Points on a hilly landscape, in no order, each with its height.
A ball rolls from a point to the lowest of its 2 nearest points, and stops where none of them is lower. Distance is the straight distance between rows; heights are no part of it.
K845 height 2.03: [125 114 121 172 151 130 165 194 126 143 175 123 140  67 127 156 167 134
 128 130]
K593 height 2.11: [146 166 189 126 137 136  56 127 135 163 144 104 112  90 202 121 139 146
 112 150]
K664 height 5.37: [ 72 187 162 153 136 166 105  89 146 136 136 105 114 100 170 134 139 155
  85  97]
K71 height 5.06: [151 103  80 122 159 144 180 118 123 150  81 156 110 134 179 156 134 184
 109 155]
K899 height 1.96: [118 168 132  97 133 171 108 124 155  64 151 120  58 127 178  59 168 160
 155 127]
K404 height 3.35: [ 70 161  92 159 134 138 167 140 147  93 145 112  98 161 114 116 149 121
 159 115]
K111 height 4.96: [110  98 117  91 134 126 147  76 148  69  76 165 130 184 153 117 173 163
 125 139]
K914 height 1.77: [159 100 136 148 116 121 104 110  91 173 108 111 146 144  64 149  81 113
 122 109]
K397 height 1.70: [150 102  83 182 171 133 188 200 103 147 152 105 131  84  87 148 138 128
 143 140]
K434 height 5.28: [ 68 160 149 152 124 126 112 102 153 146 114 122 110 144 157 144 137 152
 129 116]
K57 height 2.38: [128 141 149  83 119 145  92  56 176 132 101 115 151 141 198 123 120 168
 117 102]
K247 height 2.19: [136 115  97 165 123 156 141 102  95 151 116 103 128 141  53 143  83 124
 111  83]
K171 height 4.00: [ 60 138 160 156  99 100 127  95 130 122 159 134 175  99  76 140 127  80
  83  80]
K761 height 2.39: [112 191 138 123 138 152 106 117 173 119 156 107 129 136 203 113 129 113
 130 128]
K580 height 2.81: [152 130 162 152 146 131  79 143 130 185 105 106  92 127 164 139 128 205
 161 139]
K218 height 4.29: [127 127 157 108 136 120 103  94 122 157  79 168  98 129 179 141 131 166
  85 152]
K986 height 2.53: [104 131 109 180 123 148 142 118  92 108 131 115  98 134  18 129 115 114
 114  88]
K822 height 5.20: [ 92 158 134 145 139 146 125 113 165 186  95 118  83 159 181 147 116 169
 130 142]
K239 height 4.61: [194  89 122 114 127 118 121 172  88 126 146 142 136 111  89 114 112  88
 146 149]
K348 height 3.06: [122 102 120 156 135 112 158  86  92 118 117 148 161 150  18 135 136  81
 106  88]
K353 height 3.19: [ 81  92 134 126 103  95 171 154 113 124 105 172  77 143  63 108 149  67
 151 161]
K78 height 3.27: [154 154 162 137 111 167  58 130  82 131 164  97 109  77 129 122 112 149
  89 114]
K756 height 2.27: [ 86 103 130 148 114 109 161 131 172 145 127 117 187 120 113 165 124 142
 149  86]
K143 height 4.67: [ 69 122 147 152 111 141 142 103 117 105  90 150  59 124  89 127 147 211
 107 111]
K518 height 3.78: [ 91 153 166 129  84 142  87  93 108 126 169 112 157  92  86 133  99  70
  69  83]
K94 height 5.76: [127  77 150  91  61 152 100 115 104 114 145 134 125  74  65 108  92 142
 111  82]
K448 height 3.54: [116 165 165 143  96 152  65 121 116 143 178  99 143  88 131 128 101 101
  97 104]
K183 height 6.10: [130 136 157  88 102 188 108 113 159 196 145 108 114  67 211 112  95 170
 124 135]
K635 height 5.65: [129 117 137 116  84 154 110 136  76  98 149 139  93  92  52 103 111 112
 102 108]
K229 height 3.18: [ 53 128 128 175 141 109 158 160 147 125 128 127  99 135  92 135 164 123
 152 121]
K225 height 3.53: [126 159 103 164 176  96 129 105 117  88  91 144 126 208 112 136 157 119
 128 137]
K840 height 0.94: [157 138  95  87 120 148 119 109 110  75 121 151 111 155 137  85 113 113
 132 134]
K67 height 3.67: [198 181  81 146 180 136 121 152 102 117 176 106 163 135 142 127 100  75
 122 141]
K952 height 4.55: [ 96 109 152 158 120 123 118 116  87 152  74 162  53 127  88 146 131 181
  97 131]
K857 height 2.82: [ 77 120 124 175 130 113 175 120 114 129 119 137 118 140  15 130 148  89
 118 106]
K980 height 2.69: [152 156 124 153 142 158 109 147  75 169 148 123  89 108 138 139 100 119
  89 151]
K569 height 4.41: [108 100 172 122 110 112 103 103 106 144  82 180  90 109 131 143 160 180
  91 139]
K387 height 2.46: [ 86 119 188  92 104  85 107 131 151 114 120 173 128 119 165 110 173 112
 130 147]
K374 height 2.92: [132 171 112 151 171  99 122 175 131 114 143 116 117 167 154 121 145 100
 161 152]
K992 height 3.32: [201 159  70 143 166 123 123 153 108 137 129  97 112 174 152 117  96 141
 175 161]
K339 height 2.51: [168 136  93 187 163 120 135 145  87 137 130  97 123 148  72 145 119 121
 141 120]
K618 height 2.34: [171 132 151 137 146 119 100 154 100 156 142 132 137  94 150 158 119 117
  97 151]
K260 height 1.38: [180  97 145  95 140 102 134 154 167 159 120 122 185 107 190 165 129 170
 150 161]
K876 height 2.10: [ 89 159 188  85 101 108  85 132 157 143 144 136 118  93 193 116 146 100
 111 146]
K363 height 2.47: [113 104 105  97 106 153 158 149 145  90 145 133 110 116 127  95 129 145
 164 126]
K315 height 2.52: [143 110  61 128 125 174 186 131 133 110 154 113 134 112 114 109 108 149
 162 112]
K136 height 1.60: [178  82 139 116 110 106  91 106 106 103 112 128 187 141  73 129 116 133
 135  86]
K588 height 4.31: [160 108 104 113 120 106 159 150 131 128 170 106 192 122  81 123 114  47
 157 112]
K858 height 1.21: [157 159 145  83 155 101  88 139 143 122 119 152 135 147 219 121 156 109
 124 179]
K810 height 2.09: [117 154 134  88 110 152 110  91 154 113 139 129 152 127 179 110 112 116
 112 112]
K862 height 4.74: [176  59 110  81 102 129 142 166 122 130 146 151 153  89 112 105 110 108
 161 144]
K921 height 1.06: [133  94 135 111 103 114 115 112 117 113 134 129 160 133  59 111 111  91
 138  92]
K849 height 1.92: [102 105  98 165 123 117 185 149 155 138 144  97 160 141  91 142 121 116
 179  97]
K568 height 3.95: [ 95 162 127 121 115 103 143  97 128 131 129 167 154 142 117 138 127  35
  80 128]
K764 height 4.38: [ 69 135 142 131 138  89 142 129 168  72 138 148 176 155 139 135 182 102
 133 109]
K209 height 5.45: [ 87 176 120 160 131 168 139 123 109 130 148 118  89  95 149 144 132 139
  75 119]
K747 height 3.99: [169 124 119 110 131 120 116 138 118 165  97 135 106 152 146 139  92 136
 135 163]
K160 height 0.92: [200 108 122 102 152 102 137 128 166 160 122  94 221 119 167 190  96 164
 129 136]
K126 height 4.98: [ 62 153 142 153 101 172 141 176 134 145 167  93  62  88 130 114 123 133
 146 141]
K632 height 2.16: [147 133 130  90 124 127 114  90 177 154  90 115 159 158 192 146 102 165
 148 136]
K285 height 2.95: [ 90  98 149 131 115  88 149 175 120  95 133 163  94 110  88 114 174 102
 146 149]
K804 height 4.76: [ 38 131 156 166 109 139 156 135 134 104 131 131  68 108  72 129 148 177
 116 104]
K90 height 4.92: [130  58 112  76 123 130 153 103 124  62  96 175 152 164 122 105 161 148
 128 154]
K748 height 1.33: [134 148 110  75 127 169 125  95 118  46 129 162  78 136 148  76 146 138
 105 131]
K25 height 4.85: [160  49 109  71 105 123 155 125 123  94 108 166 150 140  96  95 126 104
 156 152]
K217 height 4.16: [135 131 150 104 104 146  94 106 124 173  92 139  72 135 172 117  99 156
 115 160]
K869 height 5.10: [ 78 151 135 144 113 132 130 179 166 159 155  97  91 122 170 115 125 125
 179 148]
K231 height 2.23: [113 140  97  94 132 165 150 130 156  53 165 128 105 121 168  79 154 146
 157 121]
K332 height 6.17: [108 128 164  77  98 170 105  82 178 154 123 126 115  71 197 103 143 195
 109 113]
K792 height 4.27: [100 131 127 100 120 114 147 118 182  95 151 122 201 126 164 130 153  95
 130 112]
K236 height 3.81: [ 95 147 119 140 142  75 157  99 145 144  95 163 158 185 118 154 135  58
 100 139]
K583 height 3.84: [158 143  71 132 145 145 148 134 100 108 157 128 136 117 124 122 114  81
 109 123]
K838 height 2.35: [187 114 175  97 127  91  65 107 130 131 116 114 188 106 175 149 142 168
 122 132]
K255 height 1.68: [146 150 176  82 117 131  75 124 135 136 138 145 107 107 211  96 145 123
 119 158]
K389 height 0.35: [140 127 123 106 110 113 105 121 116  95 119 137 126 161  99  94 114  80
 145 120]
K590 height 5.01: [136 115 101 110 164 130 168 101 141 106  75 165 139 165 188 138 160 159
 102 166]
K362 height 3.01: [ 75 123 148 202 142 104 147 152 124 126 139 118 126 109  92 161 175 157
 124 101]
K505 height 1.66: [135 167 119  93 152 141 118 118 129  72 133 157  61 132 192  76 171 136
 124 162]
K503 height 3.80: [156 117 126 113 116  87 124 161 122 155 113 138 119 158 126 113 101  79
 169 174]
K846 height 2.22: [182 103 115 159 155  98 137 136  98 162  98 106 151 171  64 164 108 126
 155 134]
K396 height 1.59: [159 176 151 104 165 101  80 116 156 124  94 118 128 192 203 123 150 139
 143 153]
K439 height 4.15: [141 132 120 109 133  95 137 132 156 122 151 125 198 144 130 140 125  65
 133 123]
K103 height 5.95: [145  93 116 113 102 174 138 141 119 161 151 128 131  61 129 124  87 149
 118 116]
K423 height 4.87: [ 49 150 138 181 116 153 167 172 115 126 168 101  66  85  84 134 142 138
 111 125]
K287 height 0.90: [148 115  91 161 152 129 169 140 136 177 129 110 160 117 123 174 101 141
 122 126]
K656 height 3.00: [134 194 147 163 130 184  70 125  86 163 140  91  77 103 149 127 103 145
  88 128]
K596 height 1.90: [146 114 145 101 140 106 110 124 155 125  83 127 131 187 175 125 131 168
 171 155]
K385 height 2.54: [ 89 125 128 157 138 133 142 105 168 100 133 112 179 122 131 149 160 163
 130  69]
K27 height 3.42: [102  96 107 132 106  95 160 169 138 129 106 140  80 164  85 107 128 105
 194 160]
K537 height 5.13: [136 150  91 138 160 162 148 121 126 167  90 129  75 153 176 143 117 168
 118 153]
K452 height 3.66: [115 147 124 159 158  79 132 127 116 134 101 145 119 194 103 141 139  78
 127 153]
K216 height 2.67: [145 176 129 151 148 130  90 139 130 113 150  98 143 142 160 125 127 115
 137 121]
K827 height 3.13: [144 163  82 154 153 120 157 161 132 157 123  98 111 169 148 140 106 111
 163 165]
K9 height 2.72: [ 50 118 185 134  99  78 138 147 145 104 126 177 107 107 114 124 183 117
 124 143]
K507 height 5.55: [108 131 122 126 101 171 137 124 104 116 144 128  75  85 106 121 103 148
  86 103]
K955 height 3.61: [139  93 111  83 112 103 145 161 146 116 107 150 108 171 137  95 127 110
 199 169]
K28 height 0.42: [180 126 113 145 169 114 132 119 131 168 114 103 184 132 145 188 107 169
 107 120]
K988 height 2.58: [163 112  97 125 140 147 153 110 140 107 123 116 162 139 134 136 119 156
 146 103]
K455 height 2.24: [131 108  62 145 124 142 192 159 131 136 157 105 141 122  62 120 104 106
 167 107]
K836 height 4.30: [ 81 107 169 123 119  84 130 103 143  80 116 164 180 125 105 139 182 126
 117 108]
K130 height 1.99: [170  89 148 105 123  95 102  77 129 108  98 131 218 151 106 162 128 142
 106 106]
K6 height 2.32: [168 105 125 101 128 130 111  87 152 113 128 107 216 113 145 147 113 160
 125  88]
K654 height 5.86: [139  94 144  72  67 185 115 118 115 127 146 128 105  75 121  94  71 162
 122 102]
K345 height 2.50: [132 166 173 142 130 155  78 153 123 183 144  91  79 112 178 120 113 163
 150 156]
K941 height 3.49: [220 151  85 124 168 124 118 148 107 129 132 114 151 172 132 120  84  92
 143 158]
K832 height 6.23: [120  89 149  62  95 151 134 109 184 149 115 144 136  93 204 112 117 169
 137 137]
K994 height 3.97: [146 151  84 139 139 118 152 116 116 147 130 132 151 140 125 140 105  46
  92 136]
K168 height 1.35: [125 113  82 185 144 148 189 158 102 177 145 108 121  92  87 155 112 121
 109 120]
K213 height 4.17: [ 73 150 157 146 111  88 102  90 136  86 128 148 169 146  78 130 154  93
 113  94]
K46 height 3.25: [159 111  92 148 160 114 148 101  83  78 117 144 159 169  44 121 152 101
 125 105]
K410 height 1.95: [181 115 175 118 130  95  80 152 117 149 125 120 148 117 158 142 140 140
 137 147]
K745 height 3.40: [167 116  85 140 166 124 125 114  84  78  97 141 117 201  79 120 145 138
 131 135]
K122 height 6.03: [120 114 140 114 102 173 127 143 143 169 149 120 106  55 173 130 118 177
 113 125]
K784 height 2.78: [121 136 138 206 155 123 131 180  95 146 138 108 105 120  75 157 152 127
 131 125]
K245 height 4.46: [198  97 115 111 122 110 138 174  97 152 176 122 165 108  57 108 105  45
 157 129]

For each start below, name the point where the ball stops.
K994 -> K810
K126 -> K255
K955 -> K255
K832 -> K439
K664 -> K439
K332 -> K439
K236 -> K914
